A landscape with many valleys, sampled at points; each row gives a point and its height.
From any point a ball rolls to the lowest of the 2 points nearest to it. It stops when none of these is lower. Distance is the straight distance between rows; heights are no part of it.
(108) height 618: [133, 117, 133, 160,  98, 128, 192, 152, 180, 153, 203, 149, 158,  81, 131,
  77, 130, 104, 135, 114]
(92) height 72: [116,  67, 146,  53, 117, 142, 148, 129,  99,  75,  79, 125,  89, 175, 138,
 162, 133, 129, 110, 134]
(956) height 585: [150, 105, 146, 121,  86,  94, 158,  97, 187, 117, 170, 127, 157, 149, 151,
 117, 145, 108, 155, 136]
(891) height 279: [115, 121, 130, 152, 102, 113, 112, 157, 123,  79,  89,  99,  80, 105, 104,
 106, 107, 107, 158, 114]
(1005) height 428: [145, 133, 117, 150, 126,  95, 122, 101,  99, 130,  78,  76, 106, 153, 145,
 101, 128, 104, 127, 148]
(642) height 530: [117, 157, 127, 122, 121, 101,  82, 113, 163, 103, 140, 137, 156, 155, 156,
 171, 144, 164, 187, 116]
(220) height 732: [158, 114,  90, 144, 150,  99, 118, 127, 134, 184, 198, 155, 174, 156, 128,
 173, 160,  86, 159, 122]
(909) height 349: [120, 135, 130, 117, 110, 136, 182, 131, 148, 165, 181, 120, 136, 147, 167,
 104, 177, 140, 108, 171]
(942) height 307: [142, 109, 138,  89,  97, 144, 196, 131, 122, 137, 149, 104, 128, 144, 178,
  82, 174, 177, 145, 157]
(346) height 406: [134, 107, 131, 141, 123, 100, 141, 106, 132, 138, 112, 103, 129, 141, 137,
  90, 151,  85, 134, 174]
(94) height 737: [162,  72, 147,  93, 101, 119, 173,  94,  95, 121, 111, 122,  86, 121, 121,
 119, 122,  50, 124, 143]
(125) height 497: [119, 148, 135, 123, 133, 163, 105,  83, 224, 131, 177, 118, 178, 172, 122,
 128, 115, 127, 122, 154]
(872) height 164: [139,  73, 154,  93, 103, 118, 115, 109,  88,  91,  77, 137,  81, 160, 153,
 137, 130, 123, 166, 151]
(422) height 534: [ 90, 154, 147,  93, 143, 157,  62,  85, 193, 140, 157, 130, 160, 164, 120,
 157,  99, 149,  97, 125]
(831) height 101: [113,  70, 134,  74, 141, 149, 145, 169, 118,  69,  75,  96, 114, 111, 111,
  95, 132, 149, 134, 112]
(419) height 322: [ 61, 160, 145, 127, 123, 142,  99, 158, 181, 131, 181, 151, 139, 131,  95,
 149, 109, 197,  81,  91]
(274) height 405: [154, 188,  62, 140, 163, 128, 110, 132,  46, 143, 110, 142, 147,  87,  87,
 149, 137, 113,  95, 141]
(72) height 481: [119, 167, 124, 143, 114, 175, 130, 128, 219, 103, 139, 102, 191, 128, 116,
 131,  91, 199, 169,  81]
(32) height 459: [110, 129, 151, 128,  81, 153, 135, 130, 204,  80, 149, 126, 178, 113, 114,
  98,  65, 181, 182,  71]
(277) height 415: [ 77, 113, 135, 113,  80, 111, 107, 142, 164,  71, 142, 137, 155, 101, 114,
 101,  94, 143, 176,  91]
(805) height 273: [189,  46, 144, 104, 167, 135, 190, 103,  94, 157, 114, 131, 143, 128, 132,
 119, 162,  94, 153, 154]
(813) height 744: [180, 125, 105, 145, 151, 111,  99,  93, 130, 193, 181, 169, 171, 164, 140,
 157, 121,  61, 126, 144]
(950) height 280: [144, 154,  89, 123, 172, 132, 149, 168,  99, 127, 109, 146, 168,  57, 112,
 146, 178, 137, 131, 141]
(518) height 661: [108, 163, 158, 143, 138, 103,  95,  91, 153, 152, 132, 119, 103, 177, 147,
 171, 137, 125,  93, 143]
(563) height 188: [172,  69, 139,  74, 168, 140, 130, 123,  98,  79,  68,  77, 107, 149, 124,
  87, 118, 127, 135, 122]
(699) height 285: [175,  58, 141,  93,  83,  93, 134,  95, 128, 120, 159, 182, 124, 156, 136,
 153, 108,  57, 149, 131]
(27) height 249: [112, 128, 125, 143,  84, 132, 179, 207, 117,  96, 124, 131, 110,  90, 132,
  92, 129, 207, 169,  82]
(532) height 174: [148,  31, 151,  57, 108, 139, 204, 124, 109, 105, 113, 144, 115, 178, 137,
 138, 148, 118, 100, 143]
(634) height 505: [116, 174, 115, 140, 112, 128, 107, 133, 188,  83, 157, 119, 175, 126, 100,
 168, 131, 177, 189,  98]
(905) height 567: [ 76, 177, 123, 115, 149, 138,  52, 102, 163, 130, 150, 128, 162, 137, 127,
 127, 105, 124, 141, 132]
(932) height 222: [175,  67, 158, 116,  90, 109, 115,  98, 108, 117, 108, 168, 102, 178, 167,
 129, 117,  92, 158, 167]
(19) height 775: [163, 167, 116, 145, 129, 114,  81,  85, 146, 158, 156, 108, 122, 178, 131,
 127,  79,  82,  52, 123]
(276) height 638: [139, 145, 155, 133, 143, 115, 133,  88, 181, 173, 179, 141, 128, 155, 144,
 170, 140,  88,  84, 142]
(279) height 375: [ 63, 144, 158, 102, 134, 114,  77, 134, 152, 134, 156, 146, 122, 104,  74,
 167,  95, 164,  76,  93]
(211) height 224: [123, 116, 122, 111, 115,  87, 111, 107,  68,  95,  72, 118, 104, 130, 134,
 153, 129, 125, 183, 119]
(682) height 410: [ 76, 143, 131, 169, 114, 146, 114, 159, 182, 118, 158, 127, 122, 118, 124,
  81, 128, 137, 135, 142]
(927) height 233: [182,  33, 136,  78, 112, 132, 219, 122, 108, 134, 136, 138, 137, 150, 143,
 126, 170, 130, 146, 148]
(229) height 458: [ 93, 155, 138, 143, 104, 146, 119, 118, 204, 113, 179, 118, 169, 147, 130,
 100, 118, 149, 145, 134]
(727) height 716: [184,  94,  98, 140, 141, 102, 155, 135, 117, 168, 155, 137, 133, 142, 138,
 146, 182,  80, 148, 160]
(811) height 526: [130, 141, 133, 136, 168, 156, 137, 140, 127, 170, 115,  88,  89, 131, 125,
 110, 152,  99,  53, 166]
(1004) height 186: [ 72,  92, 125,  77, 105, 128, 138, 157, 101,  62,  86, 128,  94, 152,  93,
 161, 125, 119, 113, 112]
(252) height 221: [131, 119, 101, 120, 111, 135, 188, 202, 105,  88, 122, 140, 141,  65, 105,
 122, 158, 198, 171, 102]
(53) height 502: [143, 116, 139, 124,  88, 164, 159, 111, 225, 117, 192, 126, 194, 124, 123,
  77,  91, 126, 154, 121]
(856) height 757: [185, 146,  98, 158, 127, 114,  91,  80, 105, 182, 158, 140, 137, 178, 156,
 118, 103,  64,  93, 151]
(275) height 400: [161, 163,  92, 154, 129, 114, 107,  99,  60, 131,  73,  77,  99, 160, 155,
 137, 120, 143, 131, 116]
(852) height 822: [ 89, 163, 125, 162, 136, 126,  60, 136, 142, 130, 141, 115,  95, 155,  56,
 129,  69, 130,  58, 112]
(123) height 704: [192,  98, 120, 145, 160, 129, 142, 131, 107, 184, 126, 145, 116, 172, 164,
 154, 171,  93, 111, 179]
(509) height 798: [122, 166, 121, 131, 122, 113,  56,  79, 113, 141, 141, 112, 103, 185,  89,
 149,  69, 136,  58, 112]
(608) height 427: [ 48, 168, 146, 109, 145, 128,  95, 128, 130, 154, 139, 130, 112, 110, 124,
 149, 130, 142,  86, 122]
(483) height 761: [183, 102, 133, 109,  91, 140, 144,  70,  64, 121, 104, 103,  76, 144, 147,
  92,  97,  79, 133, 141]
(938) height 653: [126,  82, 153, 123,  75, 115, 188, 118, 177, 114, 186, 148, 155,  89, 116,
  86, 101,  81, 136, 109]
(435) height 173: [109, 178, 114, 110, 136, 114,  79,  94,  51, 170, 109, 121,  94, 138, 134,
 173,  93, 150,  68,  92]
(136) height 346: [122, 186, 108, 164, 143, 121, 119, 156, 158, 116, 158, 179, 168,  70,  85,
 172, 137, 123, 129, 113]
(906) height 311: [116, 153,  86, 117, 147, 114, 108, 150,  88, 115, 107, 141, 153,  67, 109,
 136, 149, 118, 167, 139]
(676) height 695: [117,  76, 155, 100,  81, 116, 178, 119, 145, 111, 146, 140, 114,  98, 120,
  96, 117,  65, 124, 140]
(152) height 411: [140, 190,  93, 139, 149, 107, 102, 136,  68, 148, 127, 155, 128,  76,  77,
 180, 105, 118,  57, 101]
(361) height 379: [166, 169,  75, 138, 144, 118, 108, 133,  54, 113,  81,  87, 117,  99, 124,
 142, 130, 129, 150, 103]
(623) height 282: [ 74,  88, 115,  90,  88, 142, 155, 197, 106,  63, 107, 145, 108,  99,  86,
 139, 119, 162, 128,  91]
(444) height 694: [208, 124, 133, 156, 164, 154, 134, 103,  76, 188, 100, 126,  94, 180, 177,
 135, 137, 109,  90, 163]
(66) height 134: [112, 187, 105, 120, 164, 112,  87, 100,  58, 164,  95, 129, 131, 108, 150,
 168, 129, 132, 126, 118]
(251) height 384: [114, 182, 108, 151, 158, 114,  87, 145, 124, 136, 149, 171, 140,  85,  43,
 186, 100, 125,  80, 105]
(602) height 681: [156, 145, 146, 142, 141, 115, 114,  90, 106, 185, 120, 132,  80, 184, 161,
 165, 130, 109,  64, 158]
(723) height 220: [117, 149, 154, 185, 114, 104,  98, 124, 165,  95, 107, 104,  99, 106, 114,
 101,  78,  93, 156,  94]
(184) height 326: [ 71, 170, 146, 162, 112, 129, 164, 173, 161, 139, 149, 109, 115, 122, 139,
 129, 155, 196, 101, 111]
(128) height 556: [135, 119, 156, 119,  87,  99, 123,  86, 177, 105, 157, 136, 161, 180, 177,
 136, 130, 170, 178, 130]
(512) height 179: [127, 103, 112,  99, 144, 146, 147, 188, 112,  73,  93, 103, 129,  78, 111,
 124, 170, 170, 171, 110]
(585) height 590: [132, 105, 118, 154, 126, 149, 177, 167, 159, 158, 174, 136, 134,  86, 125,
  76, 158,  86, 119, 154]
(291) height 147: [108, 120, 146, 114, 157, 128, 123,  97,  93, 146,  69, 118, 126, 140, 172,
 129, 164, 151, 167, 156]
(697) height 165: [108, 151, 135, 131, 166, 132,  88, 105,  63, 177,  77, 132, 119, 150, 167,
 146, 136, 148, 129, 145]
(201) height 344: [102, 118, 133, 134, 113, 128, 130, 146, 142, 103, 117,  97, 104, 116, 127,
  86, 150, 122, 148, 151]
(11) height 162: [185,  76, 154, 106, 187, 155, 124,  86,  68, 116,  63,  94, 118, 173, 152,
  85, 115, 145, 156, 144]
(292) height 105: [152,  79, 175, 138, 163, 154, 146, 101,  99, 150,  71, 135, 123, 169, 175,
 120, 157, 148, 159, 182]
(212) height 333: [105, 103, 108,  88,  81, 126, 173, 184, 103,  63, 131, 185, 137,  69,  77,
 161, 125, 149, 136,  85]
(83) height 302: [197,  54, 146, 140, 148, 126, 170,  84,  69, 153,  76, 136, 127, 158, 141,
 105, 122,  92, 143, 172]
(312) height 316: [102, 159, 109, 192, 143, 128, 113, 182, 152, 115, 140, 179, 132,  66, 105,
 143, 128, 145, 165,  92]
(586) height 465: [ 77, 164, 125, 130, 167, 152, 117, 163, 112, 146, 109, 112, 101,  88, 116,
 151, 155, 151, 111, 126]
(143) height 347: [104, 153, 135, 117, 114, 144, 175, 160, 134, 128, 135,  87, 121, 121, 165,
 103, 176, 197, 134, 132]
(934) height 358: [ 92, 123, 110, 112, 108, 107, 106, 153, 110,  81, 122, 153, 160,  59, 106,
 114, 121, 126, 178, 103]
(425) height 614: [157, 133, 130, 141, 121, 102, 149, 118, 194, 150, 187, 127, 153, 132, 143,
 133, 156,  82, 116, 137]
(160) height 844: [ 94, 184,  93, 182, 146, 123,  65, 159, 116, 129, 122, 117, 115, 126,  79,
 122, 104, 127, 108, 122]
(352) height 219: [ 84, 149, 149, 165, 156, 133,  77, 154, 204, 146, 135, 147, 120, 116, 131,
 125,  80, 133,  70,  78]
(647) height 555: [136, 125, 113, 126, 163, 156, 156, 136, 125, 182, 153, 121, 118, 107, 124,
 112, 168,  71,  87, 173]
(118) height 286: [ 96, 147, 143, 173,  99, 112, 158, 189, 175, 111, 132, 121, 113, 100, 155,
 113, 136, 184, 146,  90]
(249) height 354: [161, 114,  90,  87, 147, 124, 117, 144,  53,  84,  66, 107, 127,  77, 102,
 128, 121, 123, 158, 101]
(730) height 494: [101, 169, 117, 130, 169, 160, 105, 130,  84, 149,  94,  81,  81, 129, 118,
 127, 134, 134,  84, 141]
(441) height 272: [169,  72, 155, 108, 105, 146, 190, 118, 111, 148, 137, 151, 129, 166, 187,
 114, 180, 163, 160, 177]
(988) height 138: [117, 145, 133, 154, 148, 133,  84, 134, 218, 146, 149, 130, 158, 136, 130,
  99,  86, 101,  76, 116]
(782) height 155: [142, 167, 134, 157, 110, 110,  98,  78, 147, 121, 127,  89, 116, 123, 142,
  92,  82,  72, 132, 120]
(722) height 252: [132, 155,  97, 155, 138, 136, 187, 196, 117, 125, 135, 166, 166,  57, 108,
 140, 177, 179, 133, 127]
(873) height 278: [ 72, 163, 130, 176, 145, 149, 101, 171, 183, 137, 157, 169, 132, 100, 116,
 153, 103, 180, 114,  77]
(900) height 136: [164, 116, 152, 151, 175, 179, 114,  90,  51, 150,  63, 120, 115, 169, 162,
 102, 113, 152, 157, 167]

For each start below, name the point where the ball stops.
(143): (92)
(856): (831)
(934): (831)
(602): (831)
(422): (782)
(184): (831)
(909): (92)
(53): (782)
